A landscape with many valleys, sampled at points; each row gives a point and its height.
A ball rolls from a point to the lowest of its 2 nearest points, and stops where none of them is lower. Distance is the straight distance between rows; heights are no part of it.
Tebok: -250  257  -93  -69  138  104  -275  -285  -129  24  203  0  30  43  -45  381  -78  341  207  -104  -304  -350  -68  -256  134  -279  94  -371  -80  330  0  -460  -264  (h 640)
puna: -513  18  -186  -134  1  -409  -20  147  -148  -41  69  175  135  -219  -54  -213  468  -112  80  -411  -92  87  -168  -100  12  -32  -243  31  226  293  53  92  250  (h 359)
nofi: 114  240  -60  -187  43  -258  90  572  231  -419  28  200  -92  -142  -52  -246  239  20  95  -138  -63  320  183  -96  -36  233  -113  448  36  63  7  11  -69  (h 517)
satag: 140  -234  303  653  -42  -134  236  171  -37  -579  -267  -175  -440  17  134  22  -33  -287  -98  202  85  -48  107  235  -143  535  25  81  -48  -413  84  86  9  (h 278)
vuvev: 359  -181  -166  406  -31  55  59  -73  361  293  57  50  -250  297  40  -27  -377  -129  -218  350  50  -204  15  -98  -40  -128  249  -2  -373  -324  -142  330  404  (h 639)
pibi: -274  -52  -280  -393  149  -110  -181  29  -217  72  213  192  226  -109  39  -37  337  115  19  -339  -343  179  131  -99  168  -237  -260  16  36  216  -18  18  189  (h 673)
tafu: 232  -170  324  60  40  214  87  303  338  -210  -269  275  -36  -269  -30  -263  -53  -110  -249  232  87  284  164  -247  -249  267  -24  434  -50  106  -223  39  28  (h 761)
duri: 440  -210  203  -354  2  149  -115  212  75  96  -4  108  67  260  44  -156  65  357  -45  157  -224  467  500  60  419  122  92  110  -66  -17  -317  -174  7  (h 660)
sufir: 43  -235  -67  -516  327  191  59  31  -242  169  143  134  246  167  178  168  89  218  -262  -191  -372  206  228  -91  -49  -442  -207  131  -111  75  -64  239  134  (h 620)
mizi: 282  -290  139  -63  -50  227  -235  136  68  572  240  287  269  -102  -81  -288  -81  -212  -310  70  148  379  112  313  216  343  124  152  -250  -439  -401  24  167  (h 723)
zuler: 264  -205  227  -317  -86  236  -245  -134  95  324  -66  117  33  101  -220  -300  98  197  -67  87  269  277  169  42  599  109  165  -31  49  -85  -182  -151  51  (h 390)
tekul: -345  -89  -31  82  159  80  118  -478  -172  173  -87  -74  -34  -115  107  203  -81  123  14  -48  71  -310  -42  -180  -185  -463  -30  -176  20  219  94  226  181  (h 450)
digo: -41  50  -53  194  334  102  -176  -708  -85  205  303  -44  -140  59  59  234  -156  105  -93  -89  -22  -544  -47  -292  55  -557  -26  -314  -6  -6  -114  132  173  (h 790)
Bamar: -255  241  -4  28  -254  -453  201  323  -221  -371  -94  -256  -216  58  22  158  178  103  518  -249  -34  -192  -164  -78  40  155  134  12  304  412  246  -241  -312  (h 512)
Pobe: 232  108  -234  75  91  10  -235  -36  266  191  418  -101  8  188  -57  -114  -240  -278  37  115  129  -45  48  297  317  201  121  -94  -517  -473  -116  -52  288  (h 655)
tifa: 248  105  280  309  -3  -147  139  410  241  -534  -235  -57  -294  -140  30  -95  -44  -149  29  193  94  51  155  -52  -181  425  29  377  -264  82  -149  -185  -45  (h 279)
dud: 312  82  -101  -282  121  428  27  -12  55  55  131  -212  1  310  186  393  -399  105  -42  42  -272  -350  -112  -451  -221  -515  60  -191  -96  213  95  69  -345  (h 847)
zezo: -238  122  3  46  -95  -183  53  -235  54  -243  -183  -181  -206  167  -46  41  80  109  362  72  291  -87  -16  23  143  8  121  -209  -5  184  122  -201  -1  (h 672)
fakov: -49  -161  370  604  -114  -256  111  270  -267  -523  -212  62  -346  -124  74  -72  45  -381  -179  103  -33  142  -70  454  -176  595  -43  199  53  -683  0  38  27  (h 242)
lases: 191  -69  -246  573  -20  44  214  131  324  398  98  393  30  111  12  33  -398  -385  -411  232  -22  -12  -151  256  -314  220  109  49  -344  -405  -340  224  360  (h 601)
zof: 419  -55  104  -416  22  282  19  314  113  -61  -70  186  39  190  -1  -9  21  363  43  125  -346  495  458  -87  105  71  74  120  -28  175  -145  -45  -230  (h 635)
Biru: -218  82  -220  397  134  -319  50  -190  -48  -281  1  -260  17  267  34  6  37  -388  -119  -28  44  -267  -134  133  -108  -82  -247  -345  113  -244  100  257  373  (h 510)
masir: -385  -82  120  205  -136  -435  221  140  -308  -330  -204  135  11  -61  27  -273  463  -303  -88  -166  200  139  -140  218  -184  248  -218  84  348  -197  124  148  144  (h 248)
ven: 24  30  269  1  -305  -39  277  217  -124  -470  -379  -271  -112  -97  104  154  144  146  184  49  189  -2  0  -33  -206  464  34  193  229  219  235  -75  -588  (h 509)
dapig: 253  -90  143  -117  -155  151  -250  -130  202  327  68  52  -47  -44  -241  -325  50  -10  109  122  360  272  94  216  487  279  175  23  -165  -267  -144  -239  112  (h 429)
lofek: 112  94  -147  -384  -55  -134  -142  221  87  -114  77  156  -34  94  -77  -146  219  316  247  -109  -76  409  251  -38  457  43  54  62  125  118  -82  -249  -43  (h 702)
Goda: 320  -129  -13  -442  284  172  -89  -35  -63  4  268  -73  47  502  286  260  -120  305  -123  26  -402  -49  334  -44  201  -401  -49  -13  -200  40  -124  -46  2  (h 424)
zug: -47  104  -325  -137  35  -160  -277  58  35  236  478  117  215  38  -46  -209  185  -263  37  -137  140  167  22  409  315  161  -34  87  -282  -441  -48  -107  321  (h 533)
Zosel: 267  -61  165  566  72  -51  148  296  284  -282  -124  22  -279  -114  82  -174  -286  -357  -66  268  86  84  82  27  -222  375  78  282  -442  -58  -290  -155  120  (h 310)
tof: -147  277  -141  -182  -146  39  158  196  -52  -159  -184  -158  32  23  -70  189  -3  202  401  -23  -76  -2  -95  -146  -101  28  61  -23  121  451  244  -249  -445  (h 179)
bog: -198  -116  -28  205  27  -110  95  -240  84  104  -161  67  4  43  -41  -175  65  -117  -28  83  382  90  -5  198  -105  -18  -114  -22  -27  -199  106  191  340  (h 634)
vev: -359  227  -85  221  -23  -134  -114  -510  -43  -198  -4  -225  -171  116  -47  174  2  141  324  -29  115  -390  -72  -54  199  -112  118  -393  45  237  58  -277  -10  (h 695)
sar: -9  -136  -66  97  75  131  -59  -375  80  443  86  134  52  82  -96  -106  -40  -60  -67  90  330  59  -36  229  52  -152  72  47  -120  -327  54  239  477  (h 616)
pif: -266  52  -36  -209  -18  108  111  -58  -100  -3  -227  -76  92  -112  32  114  70  149  269  -49  15  -33  -29  -182  -73  -198  -30  -113  35  406  161  -48  -197  (h 277)
Pemo: 74  310  -10  45  -24  -443  233  455  -206  -682  30  -405  -8  161  236  127  180  -265  15  -182  -49  -328  -61  -179  -104  306  -142  135  117  15  257  268  -248  (h 297)
Rizer: 58  121  -145  -48  -49  253  306  67  -190  37  -127  -453  307  -115  293  291  -201  -16  0  41  -117  -411  -218  -207  -342  -37  -156  10  25  339  435  144  -433  (h 704)
Bem: -249  -167  314  365  -220  -371  119  194  -312  -430  -225  147  -168  -131  35  -226  303  -356  -178  -21  165  218  -123  413  -181  453  -120  163  331  -578  50  70  63  (h 205)
sabib: 120  270  -120  72  60  -322  133  253  74  -620  11  -484  -25  258  137  72  80  -400  -19  -83  20  -254  -49  -232  -144  59  -165  -203  35  -72  78  250  20  (h 245)
feg: 59  -2  106  666  27  -169  -45  207  218  -15  10  136  -130  -228  -9  -184  -382  -473  -35  165  106  226  -96  335  -193  532  74  224  -439  -218  -480  -153  26  (h 341)
bomib: 16  138  -278  89  221  -179  -7  -95  200  -139  146  -95  53  288  31  -4  -104  -338  -198  19  87  -139  -83  -40  -73  -160  -140  -252  -197  -276  2  186  437  (h 535)
rade: -101  156  -135  363  -77  -125  259  93  213  281  41  469  272  -29  -69  36  -144  -434  -266  96  108  90  -237  708  -343  384  -88  -83  -105  -516  -255  122  255  (h 464)
dibe: 185  -26  40  15  107  29  43  149  307  -86  -79  81  -180  99  27  -102  -71  -17  40  220  178  135  163  -53  31  138  40  57  -388  -27  -84  -33  190  (h 187)
bosi: 27  14  -98  231  -46  88  63  48  230  542  223  499  321  -123  -119  30  -229  -388  -259  61  141  251  -131  568  -173  420  101  31  -261  -476  -392  141  204  (h 486)
dopu: 115  2  223  180  -217  -205  -97  14  297  -49  -234  50  -259  -74  -225  -294  36  -16  212  216  454  265  4  150  229  387  121  36  -93  -99  -129  -278  30  (h 434)
zus: 128  35  -327  217  115  28  108  -75  229  382  209  266  128  241  -56  69  -217  -325  -390  132  82  -66  -143  313  -150  -22  5  -88  -270  -534  -110  259  526  (h 581)
zon: -135  266  -248  -93  144  -179  -104  -16  7  -353  157  -299  24  78  90  199  -4  -169  132  -147  -187  -386  -88  -311  -50  -264  -177  -334  -41  311  74  -6  -65  (h 251)
Fekiv: -16  121  -271  -42  30  -59  -113  146  115  354  406  312  351  3  -94  -72  7  -375  -164  -61  113  224  -42  534  54  331  -5  8  -371  -546  -201  -12  291  (h 511)
Feli: -473  199  -56  117  -215  -114  -38  85  -261  -89  -38  -341  40  -329  41  303  35  119  308  -88  -363  -534  -245  -89  -149  -29  13  -319  144  487  290  -330  -301  (h 637)
tetok: -375  370  -165  70  -80  -10  -256  10  -120  -37  159  -158  48  -157  -94  373  -129  243  280  -66  -431  -488  -217  -230  -93  -156  56  -423  49  423  126  -540  -360  (h 609)
tavab: 33  -178  -33  235  -137  152  331  -253  67  -150  -275  -353  -282  196  219  317  -283  94  36  192  222  -406  53  -181  -225  -157  173  -222  127  85  240  262  -97  (h 401)
Laf: -383  110  -245  143  221  -161  -191  -454  -124  126  203  69  118  19  -47  -15  186  -190  -71  -188  62  -178  -123  161  28  -186  -193  -158  -85  -46  76  107  498  (h 457)
lir: 332  -392  382  138  31  275  -91  181  332  134  -263  421  -82  -271  -103  -400  -179  -104  -379  244  139  367  92  -191  29  172  112  281  -60  2  -366  -9  67  (h 750)
dutov: -89  49  -221  -240  115  -248  -60  370  117  -54  127  317  151  -5  -36  -302  298  -129  -91  -164  49  421  65  87  87  98  -196  193  -113  -181  -45  -23  262  (h 558)
vunol: -631  -91  34  87  -179  -590  36  93  -327  -158  -36  -25  -67  -239  53  -167  456  -102  270  -368  -20  -110  -223  6  21  96  -124  -71  346  295  134  78  183  (h 321)
gamup: -33  236  -356  -38  258  -196  -454  -328  17  -122  526  -117  36  156  36  17  117  -196  -27  -225  -82  -319  -17  -91  356  -248  -138  -253  -180  -115  -66  -160  308  (h 375)
kufu: -3  -145  175  -351  -40  232  -14  -155  42  162  -300  122  33  35  -177  -87  40  323  58  26  226  246  69  -209  275  -140  116  -141  165  228  -46  -37  -143  (h 391)
Busa: -50  -234  -221  517  11  -9  156  -470  89  97  -154  -224  -282  242  90  161  -238  86  -99  178  222  -396  16  4  -107  -341  31  -124  230  -233  133  422  309  (h 406)
kel: -142  -245  -55  330  -45  89  199  -590  -19  293  -235  -52  -293  60  34  87  -132  279  31  179  345  -224  3  -12  -78  -383  132  -4  173  -58  86  359  254  (h 368)
zafub: -272  99  -108  -307  26  76  -282  -154  -211  134  175  77  135  -70  -50  215  125  453  288  -222  -438  -3  42  -131  293  -228  68  -196  111  377  -66  -417  -198  (h 675)
kovup: 364  -65  27  -335  -105  -66  -254  320  144  -7  34  214  -18  27  -156  -397  122  249  -64  25  -29  495  354  27  630  233  52  102  118  -69  -293  -261  -58  (h 683)
Vusu: 98  272  -343  -210  241  -174  -276  7  156  -359  340  -217  -11  240  76  121  -6  -126  44  -155  -160  -198  6  -290  197  -304  -147  -317  -128  68  -53  -91  86  (h 316)
lan: -167  159  -89  -72  26  -433  153  416  60  -346  13  142  -9  -49  0  -284  341  -152  74  -175  116  179  -22  -1  -111  139  -188  281  49  -38  67  53  122  (h 536)
sosi: -9  -351  540  294  -159  -50  17  116  62  -434  -440  65  -179  -444  -75  -328  35  -330  -488  236  252  191  -63  82  -264  468  -47  317  376  -213  -136  31  -46  (h 778)
zok: 0  241  -141  -65  -100  398  153  73  -265  277  -141  -346  351  -280  102  207  -201  149  118  80  -394  -317  -298  -124  -295  -152  -147  31  22  414  467  -201  -423  (h 676)
Bub: 11  -85  -179  -177  275  84  167  -26  40  119  61  222  85  250  79  61  3  -89  -331  -13  32  34  45  -100  -199  -257  -123  50  -262  -153  25  264  431  (h 566)
degu: -13  77  -215  -355  261  255  -81  32  -267  93  266  -54  240  -125  105  342  -130  111  -29  -200  -663  -204  8  -214  -158  -494  -267  -111  -132  336  128  13  -206  (h 256)
rep: 16  30  -46  -2  10  225  183  -225  80  -61  -157  -216  -147  268  120  323  -302  157  120  162  123  -370  -27  -265  -158  -307  191  -266  -14  217  136  33  -164  (h 445)
gunin: -166  126  -304  -133  8  -397  -290  145  52  99  424  133  37  -19  -38  -301  325  -161  237  -293  168  168  -101  297  413  104  -25  126  -74  -187  27  -173  349  (h 551)
Dizum: -181  132  127  42  -282  -527  144  275  -71  -393  -189  -115  -335  70  -68  -45  265  119  451  -172  252  51  -98  5  149  201  137  51  301  210  112  -294  -184  (h 487)
kuv: 213  -201  41  -85  -90  331  -186  -65  -18  675  457  59  246  -6  -156  -89  -69  -271  -72  32  124  148  176  500  220  263  241  105  -286  -585  -227  69  221  (h 708)
Mol: 47  -127  287  322  -137  -185  -218  65  297  131  -143  228  -31  -360  -210  -415  -132  -332  -111  213  378  334  -91  316  20  440  20  94  -41  -287  -304  -69  -5  (h 398)
tego: 139  -278  72  -178  214  251  9  -365  -112  404  184  89  -160  242  168  171  -2  338  -209  40  22  -145  18  -88  81  -581  235  115  -145  -111  -105  327  241  (h 573)
pasu: -321  177  -252  5  161  -177  -405  -457  -101  18  422  24  -15  -48  -15  3  257  -26  129  -267  -85  -324  -25  0  285  -161  -120  -182  -124  109  13  -149  312  (h 418)
kevo: 300  -138  -106  407  104  63  149  204  339  142  58  218  -115  123  109  -87  -343  -305  -287  263  37  13  22  -52  -204  146  110  112  -506  -251  -234  139  357  (h 619)
zom: -96  42  -14  -360  -120  336  -20  167  -286  391  -175  50  376  -486  -207  -29  -1  305  78  -151  -539  194  -88  -171  64  -289  -25  -184  363  471  204  -71  -456  (h 584)
kaz: -348  -19  -85  -164  247  58  -111  -365  -203  148  96  72  93  -143  40  150  90  121  6  -186  -107  -157  -10  -153  1  -402  -137  -160  -118  242  7  74  203  (h 490)
Tad: -396  -60  175  76  -185  -600  184  319  -340  -354  -93  19  -124  -140  95  -251  460  -200  160  -348  134  46  -179  15  -37  201  -144  187  459  62  168  96  20  (h 284)
fuzab: 2  -152  175  -417  118  382  -34  -180  -146  319  -97  43  103  124  15  187  9  506  74  -75  -150  147  78  -142  193  -397  149  -105  68  241  -92  -91  -187  (h 465)
tano: 41  -110  39  -510  31  342  0  82  -226  251  -127  75  265  -107  -37  35  51  378  39  -143  -426  331  135  -145  147  -322  -12  -112  246  345  33  31  -410  (h 530)
lop: -9  -403  362  398  -245  -144  -25  -272  151  82  -432  24  -212  -202  -167  -359  -34  -132  -114  269  551  211  -5  277  38  291  -44  -57  349  -251  9  90  -6  (h 178)
Kem: 119  361  -308  -210  69  291  -186  148  -203  38  301  -185  201  -140  4  280  -249  100  70  -108  -818  -314  -172  -238  -146  -324  -209  -226  -57  357  233  -298  -428  (h 144)
nefam: 141  41  -147  223  180  44  -130  -541  138  18  227  -226  -98  201  114  219  -239  -76  -158  -50  -8  -419  -119  -450  -154  -654  -66  -358  182  -161  -202  311  240  (h 772)
reze: 194  -290  -87  -376  321  155  80  60  -94  265  210  210  147  372  213  134  38  126  -489  -38  -220  137  186  -32  -64  -346  -98  190  -278  -201  -152  248  403  (h 591)
gukal: 357  235  -1  -374  -132  310  102  363  76  -154  -116  163  18  50  -194  -3  -45  372  158  61  -313  531  261  -174  -43  215  148  171  166  298  37  -87  -548  (h 605)
Fovu: 176  -229  500  196  -85  61  -33  184  285  -338  -455  139  -172  -435  -156  -360  -84  -215  -310  285  222  226  40  -149  -132  346  6  363  189  129  -264  -120  -125  (h 770)
Tifav: 41  -235  201  25  -98  68  -118  -333  143  347  -234  159  -10  -123  -265  -369  28  -30  -95  129  572  213  -4  96  268  23  32  -70  152  -142  -17  128  162  (h 276)
tumuz: -426  64  -181  -236  -39  -201  187  263  -209  -40  -33  99  340  -415  -34  -87  395  -91  34  -380  -293  60  -111  -223  -213  -12  -309  154  289  424  168  235  -82  (h 403)
gom: 147  82  90  52  -194  15  -140  -233  276  126  -60  -43  -191  112  -273  -179  -1  90  318  221  418  179  35  179  419  304  258  -44  -227  -144  -69  -363  140  (h 463)
feke: -30  135  152  113  -250  -457  31  198  155  -324  -203  -51  -346  53  -122  -205  179  65  353  35  364  135  -4  133  175  277  122  73  38  6  -3  -281  -36  (h 462)
dis: 96  -239  3  -65  162  257  -63  -433  -109  565  229  163  -49  172  33  13  49  134  -237  21  150  -11  5  136  120  -385  188  163  -128  -336  -70  299  466  (h 596)
sezom: 114  76  -188  120  18  199  -251  -337  143  389  475  -102  64  70  -234  -60  -141  -313  213  52  210  -140  51  479  305  117  161  -19  -267  -556  48  -29  246  (h 674)
dip: -69  68  62  53  258  226  -114  -438  -165  246  204  -51  -75  -62  116  425  -272  258  -34  -61  -216  -561  -117  -372  -94  -624  61  -394  -51  216  -75  -76  -174  (h 811)
Golu: -46  57  -193  -448  -35  -16  -228  -14  -167  30  176  94  109  94  -16  58  216  419  255  -207  -384  271  218  -41  461  -153  67  -57  223  287  -98  -317  -129  (h 701)
Mebus: 170  102  -162  -66  8  264  149  -66  -91  28  67  -475  233  -35  277  370  -330  -173  -152  -33  -186  -542  -249  -475  -451  -390  -170  -168  70  215  211  290  -274  (h 731)
sud: -88  -348  182  277  -246  58  225  -482  70  110  -465  -125  -301  21  -9  31  -71  248  124  217  479  -4  69  47  -41  -54  124  -118  280  -4  118  138  70  (h 309)
Puf: 125  244  -94  -325  -67  -157  164  485  136  -327  7  212  59  -338  -95  -298  207  85  108  -238  -172  354  101  -186  -46  183  -103  425  446  279  118  173  -417  (h 491)
gogur: -25  483  -201  4  -225  -305  156  453  -206  -403  15  -460  -95  147  55  271  -8  70  398  -207  -176  -342  -217  -108  -43  158  94  2  237  393  307  -213  -486  (h 539)
Fubu: -411  191  -324  244  143  -368  -63  -285  -178  -122  137  0  143  114  -41  39  220  -383  -189  -202  -87  -317  -234  172  -146  -126  -309  -309  73  -66  60  170  547  (h 485)
nani: -8  206  -152  -265  6  427  -43  79  -205  106  20  -79  134  328  -162  331  -256  455  243  38  -482  209  -3  -137  -41  -198  274  -103  17  259  155  -444  -516  (h 33)
fedor: 33  -120  -34  -246  93  216  -323  -341  -211  449  375  47  243  80  -31  -166  252  -67  -97  -142  135  100  129  320  369  -96  1  99  -113  -346  -70  -44  369  (h 709)
nuve: 300  -235  106  -100  96  212  -45  19  232  257  39  151  -90  180  62  -119  -75  130  -55  181  94  209  205  18  201  44  142  91  -398  -153  -158  -24  277  (h 247)
Tezo: 41  219  -146  -68  66  -60  144  115  77  -394  -34  -370  -15  200  137  184  -84  -167  95  8  21  -309  12  -269  -152  -95  -99  -194  -59  213  174  134  -137  (h 177)
gebeb: -418  -167  24  163  -7  85  260  -335  -273  25  -272  -261  -1  -257  147  255  8  93  81  -76  57  -334  -60  -76  -264  -258  -50  -240  140  290  227  165  -58  (h 407)
sez: -125  5  -132  -321  160  273  138  46  -178  143  -25  -36  242  -159  81  232  -33  111  68  -114  -303  -83  -21  -238  -234  -366  -165  14  -87  374  202  132  -193  (h 339)
podu: -89  161  -184  -345  -51  3  203  300  -64  -45  -44  84  334  -370  -26  -144  232  46  119  -237  -317  245  3  -225  -150  22  -254  257  294  384  247  230  -419  (h 451)
Nekil: -27  423  -294  -136  -107  272  47  221  -112  -85  -79  -255  84  269  -169  318  -271  271  323  92  -237  1  -137  -192  -160  25  196  -43  17  373  294  -410  -580  (h 44)
dugig: -33  -131  372  -37  -286  -59  198  87  45  -351  -506  -77  -181  -143  -83  -69  128  100  72  139  379  160  49  -112  -99  307  25  27  357  211  96  -105  -434  (h 476)
fega: -218  109  -90  69  -138  -534  -183  179  67  96  198  198  70  -120  -131  -423  302  -311  179  -205  354  240  -245  392  215  226  -9  95  110  -290  31  -38  235  (h 567)
voti: 335  -219  227  592  -88  -29  284  105  166  -509  -307  -309  -482  153  166  119  -184  -152  -21  296  145  -189  153  11  -151  418  127  -46  -92  -104  77  65  -41  (h 313)
Megu: 48  341  -285  -197  10  412  -97  107  -286  141  144  -109  192  52  -81  293  -237  309  175  -26  -787  -37  -124  -119  -115  -281  34  -145  -6  310  258  -477  -515  (h 186)
Suk: 352  -363  302  143  18  209  -301  160  226  373  -16  399  66  -285  -122  -448  -214  -228  -382  176  170  418  70  102  234  328  121  191  -174  -190  -482  -81  35  (h 738)
lagok: -273  144  -97  412  43  -222  -164  -615  -2  -171  40  -309  -172  169  -47  6  6  -33  281  1  166  -440  -39  162  228  -91  -31  -346  131  -4  115  -54  210  (h 715)
Meka: 22  -209  166  635  -86  -69  46  39  265  193  -75  263  -21  -232  -72  -182  -328  -392  -139  257  206  266  -104  400  -280  453  67  169  -152  -327  -343  35  124  (h 369)
Ruref: 203  259  251  160  -117  -438  201  512  -275  -801  -26  -279  -216  53  274  144  176  -143  -23  -174  -39  -275  28  -53  -39  518  -9  410  60  -159  230  183  -314  (h 332)
runuk: 260  24  -196  325  147  -36  -59  168  343  186  257  51  -37  138  -12  -104  -400  -393  -150  188  71  36  11  179  29  302  80  -64  -573  -384  -281  61  287  (h 636)
Dufon: -71  -227  194  251  -146  -139  -127  -242  120  315  -242  197  109  -220  -322  -391  15  -265  -205  152  583  240  -112  366  64  214  -55  -60  308  -348  27  209  117  (h 229)
Doru: -21  -358  396  245  -264  -13  198  -219  92  -165  -557  -91  -325  -106  -35  -134  42  79  18  245  510  149  105  49  -76  255  51  -80  298  -11  60  17  -116  (h 244)
buv: 185  -134  -42  -62  53  375  -213  -352  -103  555  544  -48  117  156  -86  -15  -17  -187  -34  4  104  -103  152  444  267  -90  187  134  -244  -589  -49  13  343  (h 691)
vifi: -108  -140  -134  -513  211  61  -129  1  -364  151  231  112  310  -51  130  110  195  264  -82  -267  -615  222  288  -58  100  -403  -277  47  37  231  -85  70  12  (h 649)
tuve: 112  53  -116  -23  164  146  -28  -275  49  -53  195  -294  22  104  166  349  -274  -131  -139  -105  -136  -441  -146  -560  -319  -607  -113  -359  67  88  -63  277  -19  (h 754)
vufof: -268  222  3  -105  11  222  -295  39  -224  298  183  66  162  -486  -114  346  -58  419  95  -44  -701  -411  -117  -144  -203  -324  -112  -318  -54  343  162  -442  -267  (h 571)
Tuzu: 117  -233  284  -107  -119  236  -25  -390  160  338  -249  112  -143  76  -196  -163  -26  272  63  165  443  172  45  -74  288  -76  229  -58  70  6  -77  7  98  (h 330)
Zevo: 221  87  -332  19  236  -5  -106  -184  199  132  349  26  112  364  20  71  -197  -342  -391  11  17  -148  -125  27  -19  -265  -71  -231  -212  -482  -137  210  538  (h 559)
rofaz: 208  94  -214  -370  284  60  -196  -6  58  -186  286  -93  9  398  146  183  -79  108  4  -38  -224  -91  196  -177  279  -279  -64  -169  -258  18  -49  -104  53  (h 372)
Bafi: 143  98  1  -132  216  427  -127  -146  -142  217  185  -98  2  165  123  479  -370  287  -29  -25  -404  -422  -181  -362  -128  -653  113  -314  -42  234  13  -217  -414  (h 830)
mitor: -203  -84  -84  -204  108  70  -338  -361  -244  426  206  188  292  -116  -135  -184  361  -73  -172  -275  135  163  -17  177  285  -163  -99  -20  71  -98  -56  79  446  (h 726)
dil: 428  -390  244  -234  73  292  -34  -31  99  372  112  39  -54  408  187  -10  -16  339  -183  160  -94  116  298  62  278  -133  232  204  -297  -136  -279  18  260  (h 308)
kapi: 2  -108  -94  -256  198  69  64  181  100  84  -17  346  174  75  17  -186  160  -66  -279  -33  66  330  140  -29  -91  -38  -209  140  -186  -174  -71  135  335  (h 580)
Kar: 67  219  302  -87  -204  -252  165  454  29  -594  -167  1  3  -339  35  -177  215  47  -11  -113  -8  108  7  -87  -193  463  -122  692  411  132  71  148  -436  (h 388)
tol: 266  402  5  -216  -254  155  215  364  99  -234  -164  29  94  -217  -125  -80  -23  279  185  24  -160  294  10  -150  -197  351  6  371  298  369  173  -15  -729  (h 574)
bupif: -141  -399  505  185  -179  -28  199  30  -184  -520  -428  12  -138  -323  49  -171  303  -200  -373  16  245  163  -50  41  -227  482  -99  237  464  -254  119  230  -199  (h 787)
kogag: -167  -131  307  474  -225  -413  -112  130  37  -74  -161  190  -21  -306  -171  -337  -49  -431  -110  151  282  314  -181  562  -145  515  -22  95  166  -509  -243  -1  -33  (h 423)
Vav: 167  -93  75  -197  34  415  120  -193  75  216  -65  3  -201  404  106  380  -286  432  26  185  -38  -223  -20  -292  -59  -450  415  -76  -127  182  8  18  -175  (h 498)
zutes: 180  166  27  61  100  -119  173  360  275  -449  -106  -93  -167  94  46  -36  -12  -119  55  159  89  -35  186  -134  -143  245  -57  143  -306  40  29  17  1  (h 243)
Luvo: -220  57  49  444  -140  -364  120  138  55  22  -59  315  168  -83  -115  -142  7  -433  -130  96  218  212  -221  684  -260  443  -83  7  43  -561  -137  89  154  (h 443)
mimu: 85  -123  84  270  -88  5  298  -98  123  -353  -309  -299  -318  224  136  166  -143  29  99  251  283  -204  121  -45  -123  136  116  -168  -17  41  188  94  -35  (h 357)
vifir: 126  137  481  102  -203  -338  144  460  -154  -766  -161  -118  -191  -259  173  -24  216  -39  -32  -102  -14  -30  16  4  -141  589  3  715  205  -107  50  56  -267  (h 363)
gak: -457  46  12  -202  130  49  -244  -186  -249  253  146  103  134  -482  -20  246  92  285  42  -200  -447  -328  -9  -202  -81  -349  -193  -280  -84  373  3  -112  -17  (h 532)
raf: -408  -71  21  14  -84  -104  248  -58  -225  -201  -269  -235  68  -166  145  100  204  -15  195  -127  63  -176  -38  -66  -188  11  -107  -100  127  329  272  88  -200  (h 350)
Remo: 216  -253  91  -311  169  340  94  -111  -53  314  95  27  -159  333  225  357  -137  434  -124  74  -218  -180  4  -227  -70  -644  297  89  -184  99  -52  245  -108  (h 537)
non: -11  -102  214  -181  -120  73  112  21  172  -89  -397  74  -75  -44  -86  -157  53  167  102  140  339  229  91  -186  5  64  18  -19  137  220  -2  -9  -167  (h 439)
sifas: 300  -325  215  -413  201  210  -32  -192  -121  258  234  -129  50  513  277  182  9  500  -167  31  -282  -43  325  115  225  -413  128  166  -94  -20  -281  -47  59  (h 384)
Povak: 111  290  165  -55  -402  -103  232  406  -110  -362  -261  -204  -6  -193  -13  41  73  273  230  -72  17  122  -130  -40  -168  512  57  411  484  306  226  -152  -818  (h 541)
Vomat: -18  215  -52  -157  -152  542  27  114  -312  463  -184  -117  367  -368  -143  83  -92  311  155  23  -597  54  -245  -123  -184  -259  -26  -42  171  396  374  -338  -418  (h 633)
vep: -214  26  -63  10  15  -188  -25  -207  63  -59  -69  -40  -55  48  -32  -151  166  -26  226  10  295  28  -9  86  121  -60  -51  -92  -96  18  109  -19  214  (h 652)

For each start below, name the point where the ball stops.
Fekiv | dibe
Vomat | lop
Biru | Tezo
kovup | lop
lagok | Bem
Vav | Bem
Bafi | lop
sezom | Tezo
dutov | Bem
vufof | nani
vev | Bem

Call two points neighbours if one is among the 2 nearest of the other. Go from one point of each pair to the other, from neighbour to neighbour, staying as low as possible. Name the highest point that can't be avoided.
dibe / Kem | gogur
Bem / Bub | kapi
dopu / Bem | gom
lop / Tezo | Puf
nani / Kem | Megu
Bem / lop | Busa
Tezo / dibe | Goda
